Each row is a point on a tangle of strands that fork, close into loops and nearly touch. The rows are in no order.
Two points are linked if the straight distance between their rows is under 81.2. Some points are linked to none.
k464: [-25  14 -15 -33 -30 -12 -20  -1  23  27  11   0  -2  -8  -1  38   7   4
  -2 -17  -5]
k490: [ 20   7 -16 -29  10  13   3 -25 -26  -5  -2  37 -42  -2 -11 -38  27 -19
  -6 -20 -81]
k137: [ -3  28 -45 -20 -10  12 -16   2  15 -10 -33 -15  20 -20 -19  -7   9 -30
   4   6 -10]
k469: [ -2  -6  16   2  19  31   1  18 -32 -36 -15  30  -4   1 -13  -4  -8  -9
 -33 -37 -36]
k119: [-10  16  51  23   6 -12 -24 -18  -6   9   4   2  -1  16 -32 -24 -10 -18
  -3  23  26]
k101: [ 15 -21   8  33  15  -6  28  -6  -7 -10  -8   0  25  14  12   5   8 -27
  16 -11  35]
k558: [-34 -19 -17  -7   3  26  32  13  23  24   7 -18  25 -57  20  44  28  34
  14  -4   3]
k541: [  2  -1  33  18   8   4  28  13  -9 -32  13  26 -18  30 -40   8  -6 -28
   9  13  10]
k79: [  5   4  20  28  -8 -22   1   8 -29 -40  -9  13  14  -6  -5 -22   8  24
  -9  15  -3]
k354: [ 14 -31 -36  -6 -10  -4   9   9   5 -23   7 -13  32 -14  22  38   7  -7
 -23   6  22]
k514: [  3 -24  29 -21 -29  -4  -1  -7 -20 -31  -2   4  -9  -3   5 -33 -19 -25
  26  38  26]
k943: [ 24  16 -13  -5   8  22  11 -19 -36   0   7  48 -46 -10 -27 -32  -4 -26
   6 -15 -45]
k400: [  8 -12 -25  12 -17  13   0 -31  21  15 -31 -24 -20 -31   3 -22  19  16
 -33 -13 -20]
k827: [-15   5  -5  17 -11   3 -21  -2  -7 -38 -10   2   7 -26  24 -22   4  38
  20  -2  -6]
k176: [ -1  30 -17 -16  15 -18 -30  16  23  29   2 -17  33  -4  20  29 -30  -4
  16  13   3]
k831: [-16  -6   7  -1  -6   9   8  31 -21  18  16  16  13  21 -24  20 -10   7
 -37 -34 -11]
k441: [ -4  -3 -50  22 -11   1   7  11 -15   8  13   4 -12  -1   7 -17  10  14
  10  -6  11]
k208: [ -1 -32   2 -22   9   2  13 -21 -10 -28   5  32 -36  15 -31 -37 -10 -68
  23  31 -15]
k401: [-12   7  17  33  13 -10  10  28 -27 -29   2  27  15   9   9   5  12  35
   0 -12 -26]
k435: [  8  -4  25  14  21  20  18   4  16  19  25 -22   6  25  17  23  -1  68
   8 -16   2]
k67: [ 20  18  -7 -17   8 -30  10  -3 -16   5  -9  -7 -16  18 -22 -27  10 -35
 -22  23  14]
k207: [-23  10   3 -19   2  10 -24   5   1  -3 -23  -7   2 -15  22  21  25  25
 -27 -24 -31]
k881: [ -9   7  21  -4   3 -27   0 -10  -1  31   8 -19  -6   9  16 -12  -1   6
  21   7  33]
k174: [ 23  34  15  17  32  30  20  21   9   6  -8 -14   1  23 -21   0 -25 -20
  21   3  13]
k90: [  7 -16 -33  -6 -14   8 -21 -30  -6  20 -22  11 -31 -18   6 -21  26  -3
 -38 -32 -54]
k468: [ -6 -13  -5   9 -34   0  -1   4 -11  39  10  -6  25 -34  24  26  11  50
 -22  -8  -1]
k113: [  7   7  -2 -13  -5   0  -9 -15 -17  11 -31  22 -37   0  -3 -21  35   0
 -32 -22 -83]
k938: [-30  16  -8 -46 -30   2   1 -17 -20   0 -27   5  -3 -30 -13 -18  53  -1
   4 -22 -36]
k788: [-31  18 -45  24   0  -1  -4   3   3  19 -13 -16  -2 -15   0 -21  41  31
  -1  -2  -8]
k581: [ 11 -15  20  37  -3 -16   3  17   1 -41  17   3   7  32  -5  -2  -7  21
   7  37  19]
k391: [-26 -12 -17  19   8  10  -6  16   7 -25   5 -21  36 -12  17  -7   1  32
  32  20  19]
k23: [ 22  -2  26   4 -17   5  15  11   0 -27  -3   9 -20  12   4 -21 -35 -17
  40  52  18]
k694: [ -7  12   1   7   3  20 -44  17   3 -22   4   1   0  30 -17 -25 -30 -21
  18  40  22]
k316: [ 37  19  15  -1 -16  -2  16   1  -2  15   1  16 -37  -3 -25  -9 -46 -15
 -12   6 -19]
k567: [  5 -18  16 -29  -9  -1 -10 -22 -35 -23   5  26 -23   3 -10 -53  -6 -60
  21  44  17]
k815: [-10  -3  37  36  19  -2  18  12 -20  -7  13  23  31  18  -1  13   6   9
  23 -23  13]
k83: [ 12  -2  15   8  18   2  15  -7  26  18   3 -32  11 -23  53  31   3  58
   7   2   3]
k56: [ -8  14  -7 -20   1   2   0  24   7  -8  -8 -27   8  -6   2  18  11  38
 -27   6 -10]
k819: [ 22  18  35  21   8  17   4   8  -8  18  25  10 -27  26  13  22 -13  31
  -2 -28   8]
k392: [  0  -9 -16 -20   7 -11  19  35  18   6  19 -28  36   1  -5  48   3  41
 -35  26  -7]
k310: [-17 -20  27  -2  17  21 -23  -8  25  25   4 -39  62  30  -7   6  -7   1
  28  25  41]
k954: [ 21   4   5 -12 -21 -15 -11 -12   4  34  -4  -8 -23 -15   2 -15 -33   9
 -36  -2 -16]
k25: [  9 -10  -5 -20 -24   0  25 -24  27   3 -14 -13 -33   9  -4  -9  12 -36
  19  -8  12]
k457: [ 23  18  -6 -15  24  17 -21  -4 -22 -48 -18  14 -21  -2  -6 -28   1 -20
 -26 -14 -24]
k882: [  9  32 -31 -14  14  -6  10  18  -7  -2 -19 -17   8  14 -25  -7  17 -21
 -27   3   3]
k692: [-21   2  -6 -15  -1 -17 -30   6  17 -16  -5 -11  22  28  19   7  16 -33
  34  35  35]
k738: [-21 -10  16  -7 -18  11  16  20 -22 -15  -6  23  -2   3 -39   0   6   2
 -30 -34 -33]
k237: [-24 -16 -27   3  30  23  10  16  24  10  11 -31  39 -23  30  26   5  37
  39  13  19]
k925: [ 28  33  17 -24   7 -12 -22 -26 -25   2  -3  28 -32 -10  10 -19 -22 -35
  11  -4  -4]
k715: [  5 -14   2 -13 -41 -10  12 -15   6  31  -4  -8  13 -59  26  20 -10  20
  -6   2   3]
k30: [ -1   7  -1   7  -6 -14 -10   5 -28  29  18 -15  41  -1  21  24  27  39
 -27  -9  34]
k312: [-20 -15 -19 -23  -7   5  -5   2   4 -24 -12 -12   7  -7  -8 -17 -16 -16
   1  -2  -1]
k747: [ 10 -29   9  24 -22 -18   0 -17  -2  -8  18  16 -19  13   0   1  -3   7
 -24 -10  10]
k132: [ 21   2  17  20  34  12   5  20  21   9   5 -22   5  38  10  -9 -35  -4
  36  40  22]
k505: [-19  -2 -20 -24  -9  29  23   3  29  25 -10 -31  18 -72  -1  40  39   9
  -1   9  20]
k388: [-28  12  -2  -5 -14 -23 -17  -4  10   7  11  26 -23  19  -3  11  23   1
   2 -29 -19]
k417: [ 21 -27 -17  34   5 -11   3  -6  17  -5   7 -20  41   8  24  28  13   3
  -2   3  36]
k139: [-18 -21  19 -16  12  -1  31  28 -15  10  16  -8  18  17 -17   5 -23   0
 -10 -12   7]
k268: [  6  10  -7   0  16  20 -23   3 -15 -36  -3   5  -8   9 -12 -26 -15 -21
  -4  -6  15]
k193: [-15 -13 -28 -12  -3  28   2  -9  20  10 -10 -42  24 -45  12  13  24  -3
   8  10  48]
k545: [-20  30 -17 -21  -2  -1 -14   4  32  43  -3 -21  31  -9   2  42   8  -4
  12 -10   7]
k357: [ 38   8   7 -28 -14 -11  10 -45   2  -1  -9   9 -43  -5   5 -22   5 -40
  15 -12 -10]
k986: [ 13 -24 -14 -14  -9  16  31 -16  23  -9 -21 -37  -5 -11  14  -2  13 -23
   4  -1  39]
k118: [  8  21   1  11  25  24  12  25  16  -2 -10 -20  47   9  -7  18 -12   1
  23  -2   6]
k930: [-36 -38  -3 -23   0   8   4  23  16  -8  14 -17  31  -5  -9  13 -28   8
 -10  -4  -4]
k72: [ 27 -17  -5  -2 -42  -4   7 -18  -8  15   3   0 -13 -21  11  -5 -16   6
 -20 -11  12]
k328: [ -6   1  10  -4   1   2 -19   2  10  23  17 -34  63   2   0  25   8  32
   3  13  38]
k861: [ 14  17  11  15  22  -8   3 -17 -33  16  -7  30 -15 -16  17 -20 -20 -27
  25 -19   3]
k707: [-20  20  22  29  13  14  -4  10  -1   6  -6   1  47   6  -1  17  11  11
  27 -34  -2]
k463: [ -2  -4   5  17   5 -16 -14 -20  32 -11 -12  17 -34  11 -31 -21 -16 -19
 -10  -3 -39]
k497: [ -9  19  -8  29  -2   1 -15 -15  11  20 -19 -15 -14   0 -13 -28  22  26
 -20 -15 -10]
k536: [-25  14  -7 -31 -35   4 -28  -3  10 -12  -8   6   3 -25  17  43  37  19
  -4 -25  -7]
k363: [-24 -30 -12   1  17 -28   9  12   7  29  26  -1  16  14  27  32  -1  20
 -11 -21  -5]
k165: [-11  -1 -18 -28  19 -26 -25  16   2   9  26   6 -18  27  16   7 -29 -21
  -6   5  14]
k486: [-13   0   4  27  20 -38  -9 -16  10 -12  -9  26 -17  16   1 -10  19  -6
  -2 -14 -33]
k309: [ 14 -14 -57   1  -7 -27  -6  -9   4  -4   6  10 -23  -4  23 -12   1  -4
   4   6 -13]
k613: [ 33  34  -9  26   6  13  11   2 -19   8   1  40 -42   1 -32  -6 -26 -17
  -7   0 -32]
k241: [ 22  26  44  35  28  -2   7 -15 -23  16   9  24 -43   6  12  -5 -13   3
   0 -16   9]
k478: [  9 -23  22  43  -9  -6   2 -13 -14 -14  25  45 -27  18 -29  -5 -21 -24
   0  16  10]
k963: [  4 -12  32 -19 -21   9  21 -12   4 -30  -2  17 -33  19 -50 -13 -12 -39
   3   9  -7]
k319: [ 15  -2  -7 -11  -7 -48 -13   3   4 -10  12  21 -19   4  23   7 -33  -7
   3  16 -13]
k151: [ 10 -19  23  16  20  -2  -4  16  26 -12  19 -25  14  46  -1  -1 -19  21
   6  47  24]

A fork is a point with three links, a tip a point with one. Leave the first point through the second and follow the links. Name the first fork or tip that comes.
k391 / k237: k83
k357 / k25: k79
k613 / k943: k165
k309 / k441: k72

How many points has the smallest loop of links through each point below? Write 0 if it is on no loop.
k268: 8
k401: 9
k468: 0

A piece is two or more points that can be reached from each other along the links. Count, over all rows, the pieces, the separate loops (a circle has one, a figure eight two, a Y none), the forks (points with three links) and the tips (points with one).
pieces: 4
loops: 2
forks: 6
tips: 10
